Points on a hilly landscape, in no order, each with its height.
A ball rolls from a point to the lowest of its 3 nearest points, and stops where none of them is lower. Distance is the straight distance between rows; heights are no part of it.
Sos: [ 62 156 112 138 114 120 141  90 155]  (h 231)
Poma: [ 50 127  96 107 132 119 130  89 135]  (h 285)
lom: [142 110 136 116 133 122  97 117 102]  (h 510)
lepek: [198 100 137 130 145 145 146 179 133]  (h 593)
Pel: [ 72 140 100 119 126 120 139 109 143]  (h 203)
sep: [148 152 136 163 115 142 163 134 160]  (h 573)
repif: [204 118 133 133 141 154 159 196 143]  (h 568)
vin: [235  89 147 138 147 152 131 197 120]  (h 466)
felu: [127 150 121 142 118 140 152 139 155]  (h 495)
pez: [163 142 167 117 124 123  99 157  75]  (h 733)
narim: [ 48 158 100 120 125 122 139  88 146]  (h 259)
noge: [ 36 121  93  99 132 106 100  68 122]  (h 282)
zared: [111 143 116 138 118 134 157 131 150]  (h 515)
kibip: [ 76 113 107 108 135 111  99  81 112]  (h 402)
kavet: [181 101 151 127 137 130 107 149 110]  (h 605)
Zeva: [214 133 182 117 129 135 107 202  72]  (h 385)
Dov: [150 143 127 144 118 140 162 153 151]  (h 552)
Dof: [154 137 159 113 127 118  93 140  87]  (h 767)
teb: [218 119 177 130 131 130 108 182  88]  (h 154)
mesi: [115 155 126 152 112 128 155 115 157]  (h 369)
tos: [194 111 163 128 130 127  99 162  91]  (h 575)
tusa: [ 41 165 108 149 110 118 145  65 159]  (h 220)
Zem: [ 31 154  98 120 120 116 138  77 146]  (h 242)
senok: [141 119 123 120 133 137 148 151 141]  (h 600)
tek: [182 107 130 128 140 145 145 174 135]  (h 598)
nas: [176 126 159 125 131 126  98 150  87]  (h 665)
Tafib: [141 103 124 114 139 128 117 131 120]  (h 555)
ziro: [229 106 142 138 142 158 162 208 140]  (h 537)
Resi: [101 107 112 109 137 122 112 112 124]  (h 514)
Tela: [223  99 165 137 132 137 117 182 108]  (h 354)
lal: [ 40 121  92 102 138 114 106  73 127]  (h 200)
fiz: [ 63 158 113 158 106 123 146  73 163]  (h 198)
Nal: [107 150 123 167 109 130 158  96 166]  (h 233)
fomar: [ 79 145 111 126 123 125 147 109 143]  (h 267)
Ped: [ 83 129 102 111 132 127 136 113 136]  (h 46)
kaduf: [199 127 170 125 130 132 101 175  85]  (h 415)
Pobu: [111 116 134 110 130 110  85  93  96]  (h 491)
Miv: [ 78 130 108 177 113 120 148  48 183]  (h 164)
noz: [125 109 134 119 132 116  92 115 102]  (h 502)
damit: [112 116 115 109 137 129 132 131 134]  (h 399)
Babom: [190 125 131 138 130 150 162 186 148]  (h 580)
Gezi: [ 69 154 109 125 119 125 148 104 148]  (h 273)
nugub: [102 148 111 131 124 133 152 122 150]  (h 448)
sugi: [184 115 157 126 134 123 102 154  97]  (h 640)
Dor: [176  99 130 123 139 140 127 159 126]  (h 626)
tik: [ 63 132  96 106 131 118 135 100 138]  (h 228)
fuga: [ 53 139 106 176 113 119 139  36 182]  (h 50)
nuko: [195 144 175 105 132 135 105 198  62]  (h 123)
Zipa: [161 108 122 120 139 137 134 150 136]  (h 646)
sason: [129 121 115 118 132 136 141 142 138]  (h 543)
bog: [ 89 110 107 110 138 119 109 104 118]  (h 483)
dom: [175 146 173 103 129 123 103 179  67]  (h 589)
nesi: [ 88 146 116 170 109 121 150  72 176]  (h 271)
Gaka: [ 94 156 124 166 113 126 147  89 165]  (h 308)
Gab: [ 86 110 112 105 127 108  93  85 109]  (h 449)
Bilid: [155 107 133 123 132 125 105 134 105]  (h 534)

For each start below, name the point where the ball stops.
narim => fiz
Zem => fiz
Dof => teb
Dor => teb
Dov => Nal
sep => Nal
zared => Nal
lepek => teb

Call two points neighbours if one is among the 3 nearest of the other. Go from one point of each pair to the other, from neighbour to neighbour, staying as low as possible. Name the highest point that can't be avoided.
nuko, teb => Zeva
teb, Ped => kavet
Nal, fuga => nesi
Ped, fiz => Gezi
Ped, lal => Poma
